Each row is a point on a tangle of strands that fork, close into loops and nearly touch. The rows are in no order.
Points whose rows are less than 122 apart are linked; no others are.
(900): [ 41  34  33  21 -18 -42  -2 -31  63  20  54  10  19  23 -36  32  -2 -27
  28  21  18  16  79  90]
(528): [ -30  -42  -16  -68  -61   -4   14   15  -53    8  -21    3    5   27
  -37  -41   31   -6  -63  -32   18   18 -117  -18]
(935): [ 27   2  10  35  30  20  -5 -14 -10  36   4  -8   8  25   2  19  61 -69
  55  11 -32  29   0  -1]
(344): [-38  13 -11  25  -8  14 -16  22  24 -74  12  51 -49 -26  19   4 -20   8
  11 -13  24 -38 -14   3]
(968): [ 42   4  -2  -8 -20 -35 -19   9 -27  17 -29 -23  13   4  21 -13  -1   3
  10   5  13 -37 -47  15]
(1011): [ 34  70  12  11 -10 -19  11  14  41  17 -11 -60  59  -4   3  34 -35  20
 -13  -6  19  -4  42  26]
(165): [ -2 -33 -37 -30 -73   4   8  68 -21  11 -19 -14  14  12  22 -22 -22  46
 -19 -27   1  51 -90 -51]
(287): [-50 -10   5  36 -27   9 -23 -33 -10 -63  40  50 -66 -16 -10  -1   2  -6
  20 -14   5 -40 -14 -27]
(825): [ -1  21 -12 -49  19 -58  37 -24  31  -3   0 -42   3   0 -40  29 -32 -28
  19  22  13  -3  28  57]
(796): [-10 -22   7 -42  48   1  41 -10 -29  -3 -53 -51   9  -3  25  11  45 -26
 -20  17  38  19 -38 -15]
(237): [ 30  53  33  35  13  24  -1 -50  54 -12  41  29 -24  25  -7   4 -15   0
  39   5   7   7  90 -33]
(158): [ 14 -69  29 -17   8  10 -10   1 -35  55 -23  34  30  61  32 -44  39  -4
  -1 -19 -39  41 -45  39]
(424): [-12  20 -32 -15 -29   8   4  72  27 -17  -5 -33  27 -27  26  32 -35  10
 -12   0 -18   2 -40 -27]
(119): [-45 -37  12 -67 -41 -40  21  16  19  54 -32 -69  21 -60 -19  17 -40  23
 -42  -4  28 -23 -40 -53]
(90): [ -9 -80 -16 -28 -14  29 -12   5 -57   6 -14   9  24  72  21 -45  74   4
  -4 -30  -1  51 -54   7]
(476): [ -30  -61   12  -71  -41  -39   41   35  -41   51  -32   -6  -25    4
  -40  -21    4   -3  -79   -3   10    7 -103  -23]
(853): [ 25  -1  18  -7  15 -35 -24 -18  23  15  14 -13  11  25  18 -19 -42  32
 -32  42 -12 -16  53  45]
(94): [  9 -71  13  -6   0  27 -41 -53 -28  46  31  63  -9  15  11 -13  76 -12
  30  -6 -31 -11 -35 -20]
(257): [ 29 -42  19  11  32  12  13 -44 -55  50 -23  21 -13  57  -4   4  65 -46
  58  -1 -31  33 -11 -12]
(899): [  7  67 -60  23   0 -18   2  16  -5 -47 -22 -25  18  -2  -5  41  -3  23
  20 -12   2  -7  28 -11]
(732): [ 44  28  23  54   5  44 -26   4  33   9  -1 -31  -3  14  27  42  28 -15
  13  15  38   0  29  29]
(902): [-76 -19  20  11  -8 -86  20 -10 -13  20 -32 -27  17  -7  37 -11  20 -39
  15  25 -19 -11 -20  34]
(189): [ 18  44  -4  43  13  24  -8 -15  28 -16  36  17  -8   9   3  31  22 -50
  65  -7 -22  25   0 -12]
(97): [ 18 -27  30 -36   1 -37  -6   6 -39   2 -15  -4  40   4  20   6  12  16
 -26   1 -13 -48 -71   2]
(373): [-30   3 -33   9 -58 -18   1  38  34 -29 -27 -16 -42 -42  -2  39 -58  50
   9 -34  23 -36 -24  29]
(160): [ -50  -37  -15  -22  -85  -25    0   42  -11    8  -16  -14   -7   10
    9   -3  -10   41  -59   -6  -16   24 -107  -57]
(1038): [ 55  48  -8  60  17  81 -14  53  -4 -24  -5  47 -16  32 -16  13 -27  22
  -8 -36  15 -21  55  -3]
(650): [ 16  32  21  -4   9   1  23  -5  53 -36   1 -33 -28 -12  30  15 -22 -16
  37   7  48  13  -1  18]
(652): [-23 -59   4 -47  -9 -61  32  14 -43   7  -9 -25 -30 -13 -33   7 -21  15
 -62  25  -7 -10 -54   0]
(784): [-56 -10  11 -11  -3 -65  21   7   7  10 -24 -33  41 -28  31  27   6   0
  -9  10 -39   3 -55  21]
(404): [ 14   9 -27 -26  40  14  12  26 -29 -51  15 -17   3 -32  -8  -3  -3  25
 -42  13  36  -4  13 -31]
(209): [ 26 -19 -10 -51   7  30  17  33 -57 -45 -22 -12  33 -10 -18  -4   8  31
 -42 -21  29  -7 -45 -35]
(619): [ 11 -19  12 -19  59 -40  17  -5 -43  71 -16  46 -10  15  10 -55   7 -49
 -23  29 -12  19  40  24]
(105): [-66 -20  18  -2  18 -15   1 -28  16 -32  46 -27   8  -3  -9 -12 -21  -9
  -6  37 -22   0  61  25]
(807): [-17 -35  25 -28  51 -26  57  16 -37  26 -34 -26  -7  15  29   9  15 -60
   2  21   7  41 -24  -3]
(48): [ 40  21  12  43   2  56 -32 -34  32   0  35  40 -58  31 -19   3  -6  -8
  39  14   1 -36  85 -34]
(342): [-54  -2   3 -53 -71 -33  14  40  33  -4  -9 -58  14 -43 -33  10 -66  15
 -25   0  21 -44 -22 -65]
(987): [-24 -35 -19  -9  -1   8 -15 -16 -22 -21 -14  13 -21   3   1 -39  20   6
 -36  16  -8   6 -44 -16]
(20): [  3 -25 -27 -58 -38  31 -18  11 -61 -31  -7  14  19  24 -37 -23  26   5
 -44 -45  23  -9 -88 -12]
(558): [ 35   6  21  52   2  15 -33 -62  55  67  35   8 -16  32  -6  41  42 -35
  20  30  -9  -2  73  18]
(192): [ 21 -53   5  17   9  32 -24 -53 -47  16  -7  23 -10  51  -5 -19  67   0
  37  -3 -22   9  -8 -33]
(888): [-13  15   1  32  22  21  -1  16  36 -69  10  17 -13 -24 -23 -13 -17  34
  16  11 -28  -8  79   3]
(1046): [ 31   7 -22  17   8  49  -7  26 -21 -38  11  42  -7 -22  -9  43 -38  46
   6 -65 -20  -1 -40  17]
(939): [-18  -5  16 -18  37 -33  15 -12  12 -26  17 -16   1  -3 -37 -39   7 -24
  12  61   5  -2  89   2]
(201): [ 26  91  10  46   9   5  -3 -21  36 -33  18  29  15  26 -16  30 -43  18
  23 -31  16 -22  80   2]
(142): [-17  14  19   6  -3 -31 -18 -16   0  20 -25 -39  17   5  43  -7  13 -21
  17  30  18 -26   4  21]
(911): [-57 -38  -2 -45  13 -39   9 -15  15 -22  31  -9 -14 -20 -26 -29 -36   0
 -58  41 -12 -11  12  30]
(357): [ 12  29 -12 -16 -15  65   4  86   7 -43 -28 -22  28 -10  15  16 -22  -2
  -8 -28  23 -29 -38 -32]
(623): [ 44  46  -5  63  16  89 -29  10  17   7  47  64 -26  24 -14  26  -5  -3
   8 -19  15 -26  85 -27]
(278): [  3  -8  29   9  40 -15   7 -43  -9  20  29  10  -2 -31  14 -28   3 -12
  17   8  -2  29  24   6]
(145): [-14  55  -3 -14 -23   3  12  54  69 -26  22 -24  34  -8  11  39 -61  -6
  10 -13 -28  -3  -8  15]
(419): [ -7  37 -39  42   8  47 -18 -14 -29 -22   1  74 -29 -28   5   7  10   6
  43 -66  36 -29   1 -34]
(787): [ 29  75  -1  29  -9  -8   5  -2  61 -22   0 -12  17   6  -9  21 -31  22
   8  -4  21   9  81  42]
(913): [-24  67 -31  -9 -39  -9  27  82  57 -41   6  -9  27 -16   0  59 -64  20
  30 -24  27 -20  35  22]
(599): [-41 -58  54   1  15 -36  -5 -26 -64  34 -17  53   8 -22   8 -51  59 -26
 -20   0 -18 -23 -47  16]
(128): [-41 -42  24 -17  14 -36  42  47  -8  -6   0 -35  -5   2  27 -37   2 -42
 -21  49 -13  30 -17  -6]
(484): [ 34  22 -48  -7 -12  35 -13  21 -13 -10 -25  -1  23  -8   0  50 -34  66
 -10 -63 -19   1 -47   5]
(434): [ 37 -18  36  43  35  28  -6  12  22  17   7 -38   6   7   9  21  45 -11
  -3  49   0  32  54  34]
(530): [ 36  11 -14 -11  -7  43 -22   4 -22   6 -33 -22  34  -7  18   8  34   4
   4 -32  33  -2 -44  20]
(866): [ 20 -14  -6 -64 -20 -11  13  35  -8  67  -8 -61  43 -33  -8  16 -59  15
 -30  -6  23 -10 -18 -37]
(353): [-40 -28  25   8  16  13  -9 -55  24   3  47  39 -39 -28  29 -54   5  -9
  10  20 -25  29  21 -27]
(47): [-11  -5 -13  13  37  28   5 -10 -30 -68  33  -3 -21 -46 -15  34  10  21
  12  -7  24   0  21 -22]
(118): [-16 -14 -15  16 -22  30 -34 -48  11  43  39  35 -49  -7  -3 -23  35 -48
  49  19 -17 -33  31 -36]
(565): [-46 -19 -17 -17 -43 -31  11  32  27  -6 -22 -33  19 -28  21   6 -12  21
 -32   4 -46  17 -71 -25]
(166): [ 38  12  17  40   4 -10 -59 -16  21  15  26  25   8   0  21 -23 -14  39
  -7  20 -11 -23  65  44]
(797): [ 10  37  20  17  11  22  -1 -15  43  -9   8 -29 -19  -8   4   0  22 -56
  48  22  58  -5  46  20]
(917): [ 49  46   0 -32  -8   8  10  38   7  15 -13 -53  42  -8 -13  26 -69  30
 -29 -15  10 -14  14 -15]
(584): [-14  33 -26  44  -9   2 -29 -36  24   3  42  38 -20  -7  -1  15  22 -32
  75   3 -23  -4  46 -10]
(602): [-27  26 -28  40 -25  17 -19  26  33 -19 -10   4 -29 -44   4   9 -53  32
  16 -31  19 -30  38  72]
(767): [ 36  28  34  -7  34 -53  34  -9  48  16  15 -18  17  17 -43  39   3 -45
  19  34  -2  20  54  70]
(483): [-46 -27   1  32 -38  44 -36 -42 -24 -41  30  62 -66   6   6  -1  21   4
   2 -34  -9  -8 -65 -26]
(235): [ 11 -47 -32  -7  -2  11 -29  12 -28 -14 -35  16  -5  30  33 -33  62  20
 -21  19  13  17 -54  -3]
(962): [ 44  10  46  30   7 -21 -17 -60  55  67  63  32  -8  12  -8  20   3 -29
  32  21 -10   9  62  53]
(491): [-11  40 -52   7   8 -24  19 -12 -13 -24 -22 -44  -3 -10 -27  11  -1 -10
  17  -2 -21  16  -7 -11]
(253): [  3  23 -30  52 -15  26 -45  11  14  18  15   3   4 -28  22  -5 -25  20
   0  -3  -8   1  40  67]
(186): [-17 -36   0 -61   7 -38  18  13 -54  48 -34   1  66 -11   1  -7  13   6
 -59 -11 -27  -9 -63   4]
(748): [  8 -21  -4  11   5  49 -12 -18 -19 -54   4  48 -30  -8  -4  23   3  25
   7 -52 -12   1 -68  -3]
(498): [ 25  41 -56  15  15  -3  12 -15  -4  17 -41 -30   5  28   8 -36  11 -16
  -2  12   2  48  17 -14]
(764): [ 15 -14   2  13  15  55 -16 -39   6   9  44  78 -37 -23  12 -54   8  -1
  30 -20 -12  24  -1 -40]
(817): [-72  10  -2  15 -54 -14   8  19  34 -84  -2   3 -75  -6   9  26 -46  28
  -3 -13  40 -42 -22   3]
(850): [ 59   2 -22 -20 -19  33 -11  10 -38  20 -30 -23  43  24  18  35  -5  51
  -5 -55  27  13 -57   9]
(532): [-18 -41 -31 -72 -14  -6  23  28 -37  69 -52 -38  64 -21 -35  -5   5  20
 -50 -23 -27  17 -50  -9]
(322): [  9 -43  13  -6  31 -16  -2  12 -53  58  -4  29  24  31  35 -70   8 -12
 -32  24 -35  30   3  18]
(1047): [-31  11 -11 -43  27 -64  51 -22  -8  -3 -22 -51   8 -18 -44  12 -19 -28
   5   7 -11   2  -5   4]
(760): [  4  33 -10  43  18  63 -11 -16  23  -2  18  81 -39 -28  24 -12   4  19
  44 -43  15   0  27 -41]
(43): [ 12  43 -22  47  27  42  -6  48   0 -53 -27  32   2   3 -12   0 -19  46
  -4 -16   1 -35  71  -9]
(681): [ 14  34  48  47  11 -32 -19 -45  23  53 -14 -22  30  33  42 -15  27 -15
  20  29  11  -5  63  17]
(83): [-65  -7 -11 -19   0 -17   8 -28   3 -54  30   9 -38 -19 -31 -30 -18  -2
 -57  17 -19  -3 -18 -12]
(628): [-39  14  11 -56  -7 -42  49   0  13 -15  -6 -64  26 -20 -29  -1 -69  -6
 -10   2 -11 -11 -16 -37]
(1032): [ -8 -20  28 -13  46 -60  29  -6 -10  23  -1   2   4  -8  -5 -40   9 -31
   1  51   3   2  60  35]
(297): [-52 -42   6 -51 -26 -91  13  -1  12 -11  -1 -23 -22 -26 -24   5 -17  37
 -61  34  11 -30 -19  19]
(805): [ 46  24 -34  24  27  17   0 -38 -36   8 -16 -11   1  55 -24 -12  12   6
   2  -2 -28  43  28 -20]
(426): [ 55  -4 -16  42  20  32 -18 -19 -47 -14  16  24 -11  34 -19  -6  28  21
  39   0 -31  30  34 -46]
(963): [ 59   0  43  79  13  19 -16 -13  41  45  24  -6   4  30 -20  12  58 -21
   4  45 -15  32  89   4]
(1067): [  8  -1  34 -16   7 -41  36  24  25 -27  -1 -29 -16  -1  32 -30 -34  -5
  14  34  13  26 -14  -8]
(684): [ 35  23 -18   3   6 102 -11  41   1 -28 -23  21   9  11  16  14  26 -10
   9 -41  34  -3 -30  -1]
(723): [ -3 -54  37 -16  19 -13 -14 -52 -44  63  21  78  -1  -4  -4 -50  54 -39
  13   5 -45 -15 -22 -12]

A tip is a point with one link. Name the tips that can be reached along the links from each point below, in the order of the rows.
(817) => (165), (853), (913), (532), (681)
(723) => (796), (899), (888), (599), (118)
(652) => (419), (47)

How many points has the smallest loop of links through each point below? Write none if it is on no loop.
(987) => 11
(530) => 9
(237) => none

A fork is a point with three links, a tip a point with one. Leave the first point through the second and follow the links. Name the first fork or tip that comes.
(128); (1067) => (1047)
(767); (900) => (796)
(1046); (748) => (853)
(602); (373) => (530)
